Each row is a point on a landscape with many valleys, with its height.
A ball rolls from a point to whichever of its 2 nearest points has the largest drop for the distance, and stops where none of them is lower. Distance is the straight distance between rows; heights are no part of it.
q13: [105 127 132 116 155 183 150 116 153 107 136 131 120  70 108 139 150 125
 135  76 125 117 148 128  90 151 143 211 124  71 105 164 137 141 117 159
 130  75 126 152 177 131 147 125 155 118 105]  (h 46.4)
q815: [195 121 135 147  81 136 169 141 146 138 137 156 105 123 105 179 130 169
 107 164 144 158 148 133  88 104  81 104 141 132 133 145  95 162 115 156
 134 185 126 115 154 133 215 137 117 158 109]  (h 31.3)
q335: [165  85  86  71 156 180 124 105 104 145  45 114 118 143 194 111 178  85
 186 153 130 122 140 106 113 138 135 167 108 144 125 179 159 167 145 106
 146 120 135 119 174 122 123  86 125  94  42]  (h 14.5)
q566: [149  74 164 121 104 163 195 157 160 137  83 136 161  64 119 159 116  85
 158 100 203 108 129 130 127 113 148  76 104 118  93 127 122 125 128 139
 115 103 143  84 116 123 115 132  71 107 147]  (h 38.4)
q788: [160  97 134 193  82  94 130 155 177 172 150 107 127 120  84 123  98  95
 125 132 126 128 132 135 113 156 122  93 124 130  90  75 104  92 159 146
 116 155 126 134 112 158 134 157 155 116 137]  (h 30.9)
q122: [126 161  85 137 128 104 124 115  88 150 163  99 144 136 131  86 126 172
 109 159 116 128 122 164 159 125 105 104 157 151 206 112 150 106  78  83
 104  90 130 102 134 131 157 170 137 195 141]  (h 11.2)
q358: [154 103 112 149 132  73 186 121 163 119 159 124  96  91  57 163 170 122
 126 162 163 179 145 148  73 172 115 145  98 144 101 106  86  96 139 127
 158 124 124 156 132 159 146 198 113 133 162]  (h 33.1)
q888: [127  71 158 146 137 187 106 133 154 149 123  95 125 103 121  90 127  93
 126  93 110  35 127 101  85 142 145 132 142 102  80 112 103 142 156 124
 133  47 139 118 142 133 130 155 169  95 103]  (h 51.7)
q87: [122 150 158 147 114 117 171 139  97 163 151 131 156 134 108 127  98 109
 128 106 150 115 116 183 181 124 116  49 112  93 141 147 124 133 109 160
 120 114 146 109 123 183 118 119 102 180 167]  (h 60.3)
q545: [154  77 106 159 167 131  69  84 123 157 102  98 105 124 121 115 119 115
 138 115 103  54 136  81  77 134 123 169 134 122  77 109 149 112 151 134
 137  81 172  83 138 137 142 159 127  78 115]  (h 53.7)
q349: [148 143 132  81 112  87 144 170 135  73 142 185 111 123 142 136  82 140
 133 117 168 152 163 141  93 145 108 164 124 169 106 104 130 165 117 143
 139 172 125 180 102 115 202 111  87 145 125]  (h 32.3)
q693: [145 149  74 164 164 129 130  89 141 140 119  81 111 160 145 117 143  94
 110 151  97 190  49 149  85 173 107 126  94 135 138 143  92  96 172 154
  88 121 102 127 128 174  81 128 158 109 102]  (h 32.4)
q900: [117 141  73 106 197  85  92  63 102 137 131 139 105 165 158  67 103 127
 135 108 147  99 121 127 121 128 142 116 107  96 172 136 130 151 118 146
 126  91 105 117 164 116 152 120 101 152 116]  (h 18.2)
q76: [ 68 118 154 112 142 122 139 120 105 151  56 135 144 140 123 152  88 110
 172  95 118 107 131 130 176 114 169 113 127 126 126 117 147 111 113 152
 118 124 148 112 123  95 121  87 116 148 147]  (h 16.5)
q343: [151 175 150 170 122 187 150 153 146 120 128 129 158  65  71 143  94 167
 120 167 190 181  97 174 178 139  98 147 156 131 160 113 131  98  87 179
 144 149 138 147  89 144  80  96 154 110 154]  (h 23.2)
q879: [143 127  37 109 113 119 114 143  96 110 170 152 133  63 149 142 101 130
 129 123 116 116 113  93 187 138  95 136 152 173 184 107 111 145 142 163
 110 142 107 115 157 128  96 112 118 155 110]  (h 35.9)
q718: [114  95 163 119 136  94 107 131 150 100 168 146  75 141 143 112 186 106
 128 101 130 143 183 119 105 131 188 145 102  99 105 171 118 142 133  90
 158 152 120 185 139 119 160 145 100  74 122]  (h 56.7)
q868: [ 80 145  97 115 112 106 141 131  71 142 139  86 167 143 136  69 144 147
 138 127  70 105 106 127 159 116 110 104 149 159 148 105 153 103 137  82
 135  72 156 102 125 158  86 160 140 191 117]  (h 16.4)
q96: [158 123 123 108  81  55 153 134  68 120 133 164 153 152 165 130 124 150
 117 117 141 122 147 121 205 111 112  84  96 161 112 143 134 131 112  64
 162 157 159 115  97 167 102 146  59 169 159]  (h 51.2)
q483: [155 100 102 141 101 105  88 128 116 146 116  93 116 174 169  64 116 147
 157 176 130 139 145 120 182 107 157  97 146 178 157 134 143 100 102  73
 131 147 138 131 115 112 145 139 124 118  85]  (h 26.3)
q947: [162 138 110 103  98 107 137 150 119 133  98 121 168 172 159 154  98 116
 113 127 134 137 102 157 158 175 103 106 101 153 105 112 133 143 125 123
  86 169 107 156 101 160  95 100 143 145 137]  (h 41.3)
q197: [150 113 117 131 163  95  75  79 114 121  88 127 115 154 144 115 165 167
  72  83 116 105 130 116 130 107 177 132 106  83  92 163  97  95 117  86
 120 131 119 109 153 115  86 183 112  93 125]  (h 30.4)
q891: [170 183 106 161 127 131 156 114 148 120 118 131 156  91  93 145 132 188
  81 175 160 172  64 135 146 116  75 128 145 146 154 103 112  96 115 145
 125 154 103 101 107 135  61 127 148 110 148]  (h 25.3)
q670: [ 95 131 109 127 106  86 161 131 161 127 104 107 128 145  74 168 132 156
 132 135  68 163 141  94  81 168 115 177 130 169  87  86 138  96 154 112
 143 150 118 173 120 134 128 157 175 146 133]  (h 25.4)
q394: [133 162 181 127 145 146 134 160  95 108 152 174 154  95  96 148  98 135
 104  58 152 119 149 179 164 101 127 119 126  59 103 165 123 136  82 195
 137 134 155 122 116 160 129 120  93 143 158]  (h 58.4)
q205: [170 152 136 150 169 153 117 125 145 165  78 115 122 173 119  95  72 163
 130 150 141 145 100 145 118 114 122 103 135 145 133 137 108  92  94 162
  98 113 131 124 106 112 137 122 166 117  70]  (h 36.1)
q789: [ 99 126 161 131 120 100 189 103 145 178 105 101 131 194 119 182 139  66
 116 115  82 133 118 147  89 188 137  98  77  97 107 130 130 165 154  98
 100 141  92 161 158 166 146 146 150 168 180]  (h 27.5)
q806: [145 176 168 115 149 137 154 146 114  87 110 164 151 125  99 141 116 194
 123  92 160 127 143 148 106  86  88 177 134  85  77 148 145 131  95 200
 153 121 151 121 117 146 137 119 114 123 109]  (h 56.2)
q881: [177 116  92  95 144 190 127 109 126 121  50  86 143 135 197  99 109 116
 177 169 175  84 113 137 147 161 105 164 137 141 146 124 163 170 129 131
 115  95 118 117 148 133 133  62 143 135  76]  (h 12.2)
q776: [103  90  79 106 107 108 118  95 100  80 156 120  93 123 175 165 174  96
 156 119 123 129 152 109 112 163 142 165 110 121 117 154 129 158 161 106
 138 104 130 130 165 154 168 134  79 171 144]  (h 60.2)
q845: [131 119  38 129 102 108 131 118 125  72 162 129 139  49 153 117 132 149
 143 107 124 105 124  33 184 145 120 162 130 147 129 110 123 115 164 120
 159 101 134 109 156 160  64 139  99 160 107]  (h 38.2)
q813: [111  96 156 104  73 128 138 154 151 112  53 123 160 137 135 176 101  89
 138 138 151 141 129 174 123 157 146 124 117 163  97  95 144 122 147 107
  92 193 103 158  84 106 109  94 120 120 173]  (h 39.6)
q985: [165 145 143 146 108 154 136 140 139 157 177 165 106 134 125 124 146 130
 132 174 136 181 150 127 117  78 112 103 139 138 174 180 131 168 109 147
 138 177 130 133 155  95 178 102 133 105  79]  (h 29.1)
q360: [154  60 104 178 127  97  61  91 137 164 110 104  66 136 139 135 106  93
 157 141 103 115 148  78 122 146 159 152 124 146 101 102 141 112 141 117
 128 159 151 120 124 109 177 137 116  67 133]  (h 54.7)
q247: [134 110 136 120 106 174  99 165 133 112 100 131 194  78 144 142 123  88
 129 112 132  97 120 142 175 142 130 130 139 125  99  87 156 131 141 136
 100 140 123 100 104 120  38  74 139 104 154]  (h 22.8)
q161: [153 114  63 146  91 150 146 137 149 125 122 108 129  84 151 100  70 139
 150  96  80 116 122 110 135 160 122 152 156 163 141 128 113 105 113 134
  88  84 119 139 168 129 176 124 156 167  53]  (h 17.4)
q282: [174 112  67 142 152 113  65  91 115 161  83  72  94 214 194  65  94 156
 137 158 127 125 114 121 150 137 154  96 114 140 168 151 105 100 111  94
  97 108 109 131 131 130 140 134 149 139  59]  (h 28.0)
q847: [138 158 100 173 109  87 129 101 156 145 188 137 120  74 124 170 113  86
  80 125 116 160 124 122 138 175 112 105 123 113 192 108 113 135 129  97
  94 154  83 127 156 142 171 142 111 159 200]  (h 23.4)
q232: [151 100 104 100 118 182  95 154 118 135  95 118 165 107 148 122 175 132
 127 133 114 106 138 130 178 134 137 148 156 139 130 137 132 135 122 109
 113 145 119 124 149 113  71 107 174 110  88]  (h 19.5)
q861: [ 98 144 102 118 145  90 185  90 158 144 102 153 109 118  82 183 149 153
  82 106  59 181 120  83  76 137 133 178 113 143 135 130 112 103 118  90
 134 149  88 156 175  83 134 171 155 124 138]  (h 22.1)
q663: [144  97  92 146 139 173 121 113 126 134 107  82 104 110 165 130 134  82
 145 138 112 148  67 150  88 144 133 124 125 159 139 159  92  89 147 135
  80  95 137  93 117 137 134 141 114 110  96]  (h 34.0)
q67: [130 101 148 181  89 136 171 142 156 137 120  74 132 136 113 105 108  77
 176 133 135 159 115 175 119 160 139 112 112 122  86 136 142  86 142 146
 123 117 147 133 104 178 136 138 123 125 126]  (h 33.2)
q978: [158 190 137 121 101 136 112 155 141 123  81 136 160 176 101 167 131 227
  95 159 133 136 117 116 141 104 104 122 168 140 107 104 146 124 117 161
 109 199  91 124 124  98  87 111 191 129 106]  (h 18.7)
q321: [ 87 119 192  85 124 143 181 150 163 134  57 154 121 129 113 180 106 108
 158 127 158 157 143 159  91 125 152 156 114 155 114 120 147 130 108 137
 116 168 128 177 110  67 188  96 128 100 142]  (h 37.7)
q220: [104 115 189 127 173 180  95 124 137  91 135 111 118 135 139 120 172 116
 123 130 183 118 109 150 146 135 168 112 123  68 124 150  90 145 148 161
 134 121 120 140  97 137  61  84 146  76 170]  (h 35.6)
q317: [114 134 110  94 142 133 168 118 132 112 102 146 132 126 126 140 149 149
 104  47  82 107 113  78  91 142 136 180 108 106  81 163  91 127 143 142
 140  91 109 136 177 139  97 138 158 143  81]  (h 43.7)
q241: [137 101 111 170 120  85 146 110 199 140 112  92 101 113  79 128  94 121
 135 124 136 117 136  89  94 220 134 163 111 133  95  63 108 102 162 115
 143 114 101 182 135 151 141 154 171 118 148]  (h 28.4)
q905: [144 154  37 143 129  91  52 107 119 104 132 115 122 164 168 126  83 158
 115 150  96 137  79 120 116 117  95 128 151 155 128  95 100 101 160 154
  80 136  96 104 128 124 134 146 139 156  97]  (h 31.9)
q172: [117 131 150  99 139 112 157 134 112 144 130 147 151 117 114  82 192 149
 133 140 149 127 157 131 152  74 130 118 128 116 136 143 168 135 103  94
 173 118 147 117 144 116 106 150 110  95 114]  (h 40.9)
q511: [ 92 147 136 147 100 114 167 159 157  59 180 144 141  47 125  71  95 125
 134  93 129 136 127 112 141 139 132 136 142 148 119 107 122  91 152  94
 146  81 122 158  98 133  98 144  96 144 140]  (h 38.8)
q79: [161 169 113 175 176 127 111 103 152 195  74 113 141 176 122  92 113 112
 117 137  92 161  74 116 145 146 140 105 101 118 120 136 111  88 142 162
 102 137 105 125 134 127  53 105 188  89  83]  (h 34.1)
q581: [155 131 129 103 101  78 168 129  86 117  91 172 126 165 144 155  92 192
 125 109 133 117 135  84 162  80 108 111 118 159 114 135 104 128 112 126
 175 159 156 101 112 132 133 112  87 172 119]  (h 49.2)
q703: [115 154 133 163 145  97 156  73 149 180 167 137 107 142 112 166 127  88
  78 112  80 140 115 117 100 136 124  91  97  74 157 145 111 155 121 106
 115 131  86 123 185 133 160 153 128 154 175]  (h 25.2)
q339: [130 102 112 114 147  94 178 126 150 125 173 146  90  87  61 151 226 140
 109 147 124 164 154 105  41 110 112 169 113 133 117 120  93 109 133 104
 179 108 130 124 164 117 143 218 118 117 120]  (h 30.5)
q553: [130 113 155 186 164  94  55  94 143 141 159 123  81 154 125  99 134 100
 129 139 112 146 153 114 138 130 180 131 114 112 113 140 145 112 118 106
 155 166 154 158 100 128 124 135 113  36 160]  (h 55.5)
q882: [158 137 159 128 106  65 105 135 123  88 139 134 153 162 162  93 110 148
  90 115 164  82 151 114 178 147 131  92 112 121  94  96 127 142 138  54
 159 145 121 151  78 163  78 130  97 129 184]  (h 53.2)
q283: [108 100 161 122  80 161 176 155 122 122 137 118 158  97 115 106 165 141
 172 160 146  99 150 128 128  73  98 127 157 140 128 121 167 140 139 116
 165  89 163  82 127 135 144 133 110 142 116]  (h 37.9)
q530: [122 133 110  97 178  84 156 115  97 153 192 160 122 103  67 137 218 122
  92 148 107 132 128  94  88 106  79 153 114 149 147 102 135 134 128 104
 193 112 147 101 135 137  88 194 128 101 161]  (h 26.5)
q377: [145 127 118 142 136  83 136 149 167  97 174 155 112  91  59 112 144 145
 127 149 175 180 129 138  97 134 107 139 128 149  93  87  96  98 156 176
 162 150 121 161 100 137 109 161 111  79 133]  (h 35.7)
q634: [181 170 182 155 134 203  99 190 118 112 167 158 126 113 104 114  90 158
 115 145 163 155 134 140 176 123 109 145 146 142 138 137 121 139  72 161
 168 142 170 169  61 143 102  79 152  87 121]  (h 19.4)
q843: [188 180 102  87  95 100 128 169  74 129 141 162 162 195 156 139 103 186
  86 117  94 132 134 110 177 102  88  90 131 175 120 149 136 144  92 125
 113 172 133 119 107 150 104 122 132 185  86]  (h 46.2)
q943: [ 80  67 181 146 128 122 118 139 134 202 141 130  95 122  40 165 156 130
 116 117  99  99 188 134 132 113 174 100 136 108 131 126 102 112 110 131
 138 151 151 150 142 102 155 186 165 122 159]  (h 24.8)
q892: [159 136 172 182  87 207  55 170 127 112 158 123 101 121 119 140 100 162
 127 159 129 125 163 111 160 110 132 142 186 120 149 147 143 149  92 172
 147 182 157 133 106 126 174  79 162 121 108]  (h 15.4)
q998: [137 109  77  87 210 124  85  91  94 177 159 140 100 120  99 124 137  97
  98 105 132  89 141 161  82 161 116 154 104 103 174 127 131 169  92 157
  98  91 122 126 169 111 154 145 142 125 138]  (h 15.5)
q445: [134 115  86 156  77  92  76 119 127 108 177 105 126  98 142 140 132 129
 116 156 122 111 178 125 184 190 117 133 150 131 174  93 142 136 147  82
 122 156 100 148 148 157 154 138 124 180 188]  (h 21.4)
q722: [ 57 115 103  84  83 116 150 130 129  98  75 135 175  99 165 134 119 112
 182  97 108 107 134  98 149 114 146 142 142 134 108 107 179 137 169 132
 112 126 112 110 162  98 108  98  93 160 113]  (h 12.9)
q706: [116  73 145 113 163 186 104 149 148 164 115 122 124  74  79 121 161  94
 140  83 123  78 172 169  96 151 170 175 143  76  85 137 132 125 112 162
  99  77 131 145 179 100 141 171 179  86  99]  (h 48.8)
q39: [ 60 159 137 145 127 146 163 131 153  61 179 129 130  80 133 104 127 140
 149 113 122 161  97 114  92  73 126 131 159 114 137 131 109  98 160 149
 138  63 120 103 120 117 144 134  94 142 119]  (h 42.2)
q739: [103 127 131 117 147 154 163 133 132 150 123 170 122  60  55 215 137 143
  75  80  86 149 116 117  98 111 123 161 136 130 138 134  88  96  96 150
 106 137 130 118 145  90 128 176 142 122 151]  (h 18.6)
q818: [ 81  66 124 135 127  88 119 101 117 221  98 126 104 133  53 187 164 121
 144 146 104 126 168 116 174 140 173 103 133 137 170 120 143 116 118 141
 121 195 135 127 165  90 129 146 151 133 169]  (h 22.3)
q603: [ 95 146  97  99 166  87 142  98  84 147 148 124 134 151 107 122 184 153
  89 123  81  99 100  93 105  97 103 128 135 132 147 112 117 130 143  94
 151  84 122  83 152 123 100 174 142 161 148]  (h 22.0)
q811: [135 145 163 125 125  83 101 140 128  74 146 142 126 148 134 138 106 136
 117 153 191 115 148 122 171 184 118 123 118 137 133  83 136 161 157 110
 173 177 104 189  65 151  97  74 112 121 208]  (h 54.8)
q680: [125 105 172 176 107 190  90 115 140 108 127 125 108  95 134 164 118 131
 134 143 143  92 140  99 132  94 135 129 163  87 127 137 134 161 139 170
 144 145 138  86 129 122 160  83 113 109 153]  (h 18.0)
q409: [ 65 160 130 170 152 133 156 104 129 100 142 106 128 113 107 117  98 151
 160  94 130 150  90 143 138 100 141  97 145  82 137 157  97  74 143 211
 128  74 135  93 125 162 117 113 114 175 123]  (h 44.9)
q627: [116 155 223 149 132 210 132 140 131 167  69  98 165 190 158 126  84  69
 167 155 103 136 117 183 108  97 141 116 133 115  92 137 193 134 118 118
 104 110 161 106  88 102 154  80 142 123 126]  (h 32.1)
q631: [158  95 114  78 133 126 139 146 120 130  74 158 166 107 142 113 138 126
 150 102 170  81 127 117 128  88 117  97 130 129  80 135 122 131 149 154
 126 112 130  77 142 114 103 136  83 114  82]  (h 41.1)
q886: [148  48 163 156 124 194  34 124 109 123 123 101 107 108 172 154 132  71
 137 135 135  53 138 119 147 130 157 114 136 103 114 119 128 160 150 136
 114 133 159  76  96 126 111  81 113  78 179]  (h 20.0)
q416: [113 134 160 173 171 206 132 102 175 104 125 102 125  83 113 154 150  95
 128 157 153 176  76 114 137 152 142 149 112 106 137 135 116 109 142 156
 136 126 128 129  93 136  50  90 149  50 170]  (h 37.4)
q840: [143 145 190 149 169 229 151 138 150 158  61 145 157 114 150 130  74  68
 180 143 158 153 107 189 159  96 149 134 129 106 109 147 153 117 103 154
 115 101 161 103  98  87 147  64 110 117 110]  (h 33.9)
q173: [160 139 145 101 156 126 157 140 132  99 151 165 130 125 108 101 119 182
 103  67 146  65 158 116  67  92  88 147 128  62  78 143 108 161 118 181
 159  72 135 115 163 148 161 150 124 144  91]  (h 53.3)
q106: [ 58 121 140  67 114 152 110 122  93 114  77 108 152 150 160 193 202 117
 152 159 121 136 132 174 117 101 135 163 144 119 141 140 191 147 148 138
  90 175 132 100 136  96 137  95 127 129 143]  (h 61.9)
q588: [159  67  70 108  88 147 118 132 121 145 110 122 126 113 180 111 170  90
 180 151 112 110 153  83 173 123 131 122 138 155 130 166 141 159 160 119
 138 152 126 119 182 128 115  98 125 116  49]  (h 16.6)
q240: [141 142 129 134 106  82 157 159 108 168 190  98 151 180 112  77 130 111
 137 117 112 143 153 178 153 154 121  66 103 123 105 146 154 119 118 131
 128 116 163 150 121 220 122 159 139 188 113]  (h 62.4)
q869: [118 124  46 103 141  80 138 106 107  93 135 144 117 116 133 122 173 149
 120  89  91 139 112  55 122 146 134 188 100 146  95 140 102  89 160 111
 172 109 141 138 153 159  61 165 125 135  84]  (h 40.8)
q318: [ 34 117 158 125 122 116 111 148  91 179 111 124 139 151  67 189 135 108
 150 129  78 133 128 168 151 108 160  96 151 145 158 114 144 102 131 173
 100 163 148 114 109  94 100 114 150 148 173]  (h 19.7)
q127: [103 143 138 139 143 149 164 118 155 150 121  89 130 164 120 157 120  66
 110 108  73 148  66 145  70 196 117 129  91 124  97 121 101 144 165 157
  96 108  98 159 122 171  96 117 181 124 140]  (h 30.3)
q651: [156 147 184 116 119 136 155 173 135 110 187 177  94 156 128 107 156 166
 114 131 138 166 176 109 107  80 113 149 106 136 127 171 125 162  86 112
 188 144 149 174 100 126 181 122 123 101  79]  (h 25.6)
q463: [ 92 121 168 139 162 150 104  84 136  88  92 105  80 174 143 137 176 196
 112 156 174 147  99 124 165 123 183 112 126  94 179 162  61 116 124 128
 141 152  91 140 107 106  89  90 155 113 152]  (h 33.5)
q314: [128  87 119 115 127  78  92 122 107 103 136 130 120 121 116  99 148 182
 108  86 174  68 155 135 150 110 165 106 134  93  94 128  80 106 130 126
 142 100 132 109 141 142 122 189  94 143 136]  (h 27.6)
q6: [191 158  84  96 143 100 123 140  93 154 129 153 155 157 141 135 129 137
  70 113  98 160  95 149 132 127  91 114 109 168 121 154 103 112  96 127
  93 167 126 117 111 137  88 156 135 125 105]  (h 43.4)
q128: [ 87 132 110 138  76 104 105 112 121  58 154 105 160  96 150 119 133 152
 152 135 155 114 151 141 209 144 140 124 152  95 152 117 163 117 159 114
 135 136 113 122 133 162 108 113  94 186 176]  (h 19.0)
q114: [105 156 127  54 139 110 136 175 124 115 106 175 131 145 129 152 103 112
 142 104 118 180 127 160 107 122 126 165 119 183 110 122 139 123 108 174
 109 181 139 173  91  87 144  87 134 108 101]  (h 35.3)
q512: [114  75 158 151  89 184 123 162 116 186 147  92 144 122  92 117 129  94
 167 143 101  50 137 135 119  97 109  79 166 121 129 115 139 139 161 166
 126  87 165  71 132 140 134 127 159 157 119]  (h 34.3)
q923: [ 88 162 156 175 153 125 164 120 175 116 159 123 129 103  67 130 118 112
 145 150 156 192  89 142 114 143 120 122 114 118 124 110 122  94 157 182
 155 127 120 162  94 154  82 114 137  92 174]  (h 38.3)
q383: [142 163  30 124 148 134 115  87 113 109 117 120 127 113 171 157 120 145
 106 145 103 151  49  89 142 122  87 145 135 158 188 130  98 119 140 150
  96 133  84  91 150 121  87 102 126 142 112]  (h 33.8)
q804: [156  85  94 109 124 107  81 118  82  68 173 141 110  96 163 146 160 138
 105  74 185  94 138 129 178 140 168 116 106  87 107 183  74 117 127 123
 133 115 150 100 131 176  95 155  54 133 154]  (h 24.9)
q25: [ 76 183 202 124 100 164 141 152 129 133 157 121 163 178 163 127 101  66
 124 143  76 119 106 164  81  95 112  99 136 129 131 116 185 179 138  94
 106 115 127 124 102 105 154  89 137 146 154]  (h 29.2)
q156: [145 149 184 137  75 123 137 173 155 134 133 153 143 162  84 159 110 189
  89 121 119  98 162  87 137 111 123  92 145 118 101 101 108 156 132 130
 147 180 110 156 117 131 124 120 174 158 131]  (h 12.3)
q217: [161 132  55 131 143 145  88 104 118 147 117 118 142 122 145 104  99 146
 132  99  95 109 131 157 142 133 118 127 147 108 149 186 114 102 115 173
  58 107 116  90 186 140 147 128 140 176  51]  (h 20.4)
q163: [144 131  94 146  97 150 128 115 163  98  67  78 140 133 202  81  56 126
 175 123 131  97 103 110 155 164 131 152 141 132 112 117 139 126 143 117
 108  97 104 135 145 134 149  81 147 153  78]  (h 14.4)
q910: [100  81 121 110 149 181 169 119 120 126  92  84 121 110 124 162 212  72
 160 143 137 165  91 147  72 144 145 125 101 120 110 167 123 112 170 156
 105 107 132  98 139 146  98 154 110  94 120]  (h 35.5)
q95: [117 168 136 159 165  84  95  59 124 157 125 120  90 194 156 139  93 117
 107 163 127 138 101 128 118 142 139 109 114 118 178 112 147 153 113 101
 114 158 113 128 123 107 173  98 123 128 187]  (h 21.7)
q754: [164 102 158 122 144 226 175 147 150 118  54 106 156  76 158 117 113  94
 166 120 195 123  89 150 131 141 149 129 121 127 102 147 108 105 113 122
 112  56 139  98 106 118 110 109 104  99 105]  (h 36.0)
q155: [100  95 118 109 102 157 102 113 127 100 131 113 124 115 170 154 163  75
 167 135 110 125 160 132 118 143 147 181 138 127 119 146 189 172 145 119
 122 159 131 135 153 125 166  88 117 107 137]  (h 61.1)
q453: [102 109 146 121 153 121  84  97 125 100  77  95 101 181 157 124 199 158
  90 137 133 154 128 145 137 146 202 131 108  98 128 156  99  98 125  59
 116 169 103 165 117 111  87 156 143  81 153]  (h 32.0)
q32: [128 179 131 121 121 141 133 144 156  80 106 133 162 116 105 125 172 217
  99 158 144 175 120 126 168 114 124 164 151 143 143 131 125  97 111 129
 147 181  97 154 105 115  50 105 178 100 121]  (h 22.4)
q858: [ 59 136 128 127  76 101 159 131 153  80 111 125 153  96 146  88 103 151
 197 138 149 126 169 126 166 112 150 144 163 122 137 104 201 118 150 114
 133 141 113 138 147  96 167 107 100 162 123]  (h 16.1)
q86: [168  54 134 125 108 155  85 140  97 102 139 115 140  95 164 136 157 100
 132 108 169  60 142 124 175 142 146 106 116 106  91 143 113 130 142 114
 139 116 182  88 101 184  63 126  84 103 156]  (h 22.5)
q940: [200 124  97 130  76 103 104 147 113 112 146 126 109 180 153 168 122 165
 123 201 157 167 145 147 127 133  89 103 141 173 135 120 107 150 131 133
 118 193 118 126 104 149 190 127 116 183 113]  (h 30.2)
q679: [117 182 166 111 120 181 129 190 111 118 208 163 120 119 131 126  68 117
 103 132  97 139 135 136 105 121  90 147 151 187 170 111 141 176  90 108
 123 112 149 178  80 105 185 114 146 152 132]  (h 24.5)
q781: [114 197  92  97 124  97 107 136 101  85 187 143 152 123 152  89 128 153
 104 172 129 136 113 154 140 118  83 131 162 166 184  80 163 149 117  95
 110 126 101 122 121 102 138 140 121 171 159]  (h 15.1)
q92: [117 107 122 139 160 162 137 108  87 165 122 127  84  91  95 209 123 103
  99 111  73 156 115 147 106 154 128 174 118 180 164 145 120 100  73 109
  97 129 170 127 102 112 157 157 122 106 165]  (h 15.3)
q740: [148 144  95 113 157  89 106  55  95 112 120 114 112 201 190 125 142 133
 101 162 142 129 125 152  93 115 119 123 106 106 155 145 144 165 114  79
 121 128 108  97 149 122 187 140  85 165 153]  (h 20.2)
q521: [182 161  74 159 138  88  86 105 125 183 116 105 110 203 177  82  74 129
 135 153  98 111  90  93 110 124  87  88 121 156 159  99 126 129 152 122
  92 112 116 101 140 130 157 119 153 143  71]  (h 29.8)
q687: [204  95  85 112  83 123  80 145 109 111 131 130 113 137 191 136 128 138
 105 161 139 119 138 111 158 129 109 129 130 187 129 121 107 153 125  76
 119 178 120 131 108 129 138 127 112 115 112]  (h 28.3)
q72: [187 165 138 195 128  77  88 138 159 188 142 160 129 146  86 115  62 126
 114 137 130 122 123 122  95 110  90  88 133 109  93  72 150 131 138 188
 107 166 133 109 128 122 148 137 137  83 130]  (h 33.7)
q118: [142 119 108  82 190 161 124 125  82 157 166 146 107 100 118 148 154  74
  88  80 100 140 127 182  93 167 133 175  92 131 156 176 124 134  57 108
  93  92 151 145 139 120 139 164 125 103 145]  (h 12.1)
q890: [131 157 161 162 124  79 110  97 151 176 126 133  89 208 126 120  90 141
 153 194 132 148 156 113 121 101 152  81 138 141 157 102 179 151 111 101
 137 180 129 142 130  74 210 110 125 114 143]  (h 23.1)
q708: [143 139 199 123  97 127 172 162 137 108 164 145 113 163 116 138 133 179
  93 107 120 108 188  87 129 126 126 133 112 132 112 149 111 144 100  56
 194 131 142 178 100 167 159 143 146 165 132]  (h 19.9)
q194: [101 141 168 168  94 139 178 159 162  86 152  87 160  95 105  82  95 137
 144 112 162 148 120 185 141 158 141 122 139 117 113 131 120  61 123 108
 138  80 132 162  79 174 110 150 127 143 151]  (h 35.8)
q137: [120 164 154  90 124 124 143 175 113 100 161 184 133  91 130 104  72 137
 124 102 119 119 174 122 108 122  98 190 140 179 123  97 185 158  83  96
 146 123 166 173  85  99 185 125 103 115 131]  (h 28.9)
q296: [ 86 143 196 103 158  97 119 143 108  99 135 155 103 164 118 134 142 154
 123 116 142 119 146  93 155 128 145 136 113 137 131 115 124 145 134 119
 193 145 141 181  63 125  84  85 125 101 172]  (h 56.5)
q977: [184 159 139 164 149 151 134 140 158 185 147 156 125 146  88  91  80 141
 128 173 131 143 109 135  63  71  71 107 142 144 124 119 130 130 125 152
 131 105 145 109 125  93 166 152 138  75  82]  (h 36.4)
q810: [ 89 162 119 122 179 125 144 106 123  87 152 167 111 100 118 128  97 162
 159  89 172 132 114  83 137  83 125 117 135  70 164 155 111 136 140 233
 152  99 133  84 151 130 139  87  82 163 122]  (h 47.0)
q980: [117  85  94  79 128  71  92 120 102 113 134 121 108 164 184  68 198  99
 137 130 167 140 165 150 126 157 181 111  92  97 123 156 125 159 149  55
 139 129 105 171 172 132 140 166  93 121 113]  (h 58.0)
q109: [ 82  91 182 132 118 150 171 152 158 208 162 120 144 122  53 127 157  91
 132 138  96  94 134 122  95 106 122  89 134 121 124 105 118 145 152 122
 151  94 136 137 156 116 127 177 183 124 131]  (h 29.6)
q27: [ 72 187 140  92 150 145 159 149 122 110 193 154 134 107 126 101 134 105
 129 157 124 171  96 157  99 108  92 152 137 174 187 109 155 148 114 111
 137  97 127 157 105  98 144 118 131 123 144]  (h 19.6)
q567: [ 93  83 110 113  96  90 126 110 135 106 149 103 103 135 168 106 194  69
 144 138 117 124 149 101  77 166 173 112 118 110 110 128 102 159 194  46
 139  94  91 139 183 131 166 174  96 147 131]  (h 59.2)
q80: [ 77 179 156  99 179 140 145 127 120 119 151 177 142 114 108  90 108 176
 125  83 148  89 135 140 105  55 112 131 144  47 156 140 125 142 110 188
 133  59 120 100 170  93 161 133 121 159 104]  (h 49.7)
q180: [ 95 180 173 129 120 163 113 143 142 122 115 145 186 109 153 134  64  66
 109 112 100  95  83 147 121 111 118 111 138 121 124  75 165 159 141 129
  84 119 113 101  99  90  88  67 135 120 174]  (h 26.1)
q309: [ 69 118 127  60 135  83 194 153 103 147 102 168 154 111 118 107 166 142
 138  73 133 120 126 108 135  76 144  95 116 123 130 136 111 112 131 117
 136 101 121 100 161  94 116 161  94 150 102]  (h 44.3)
q12: [132 120 145 151 147 128 100  95 163 181 100  89  94 180 143  70 122 115
 147 185 128 153 151 123 136 136 184 120 127 138 175 131 175 126  82  52
 135 141 118 169 133  75 178 123 162  84 116]  (h 24.6)

For each start below, name the point where the ball stops.
q631: q881
q947: q122
q309: q722
q416: q892

Call two points neighbours if one is among the 2 nearest of the other. Go from one point of each pair to the other, from neighbour to neighbour, staying as low as possible. Name the highest point that can't be avoided.
q156 / q118: q815
q156 / q892: q891
q892 / q122: q923
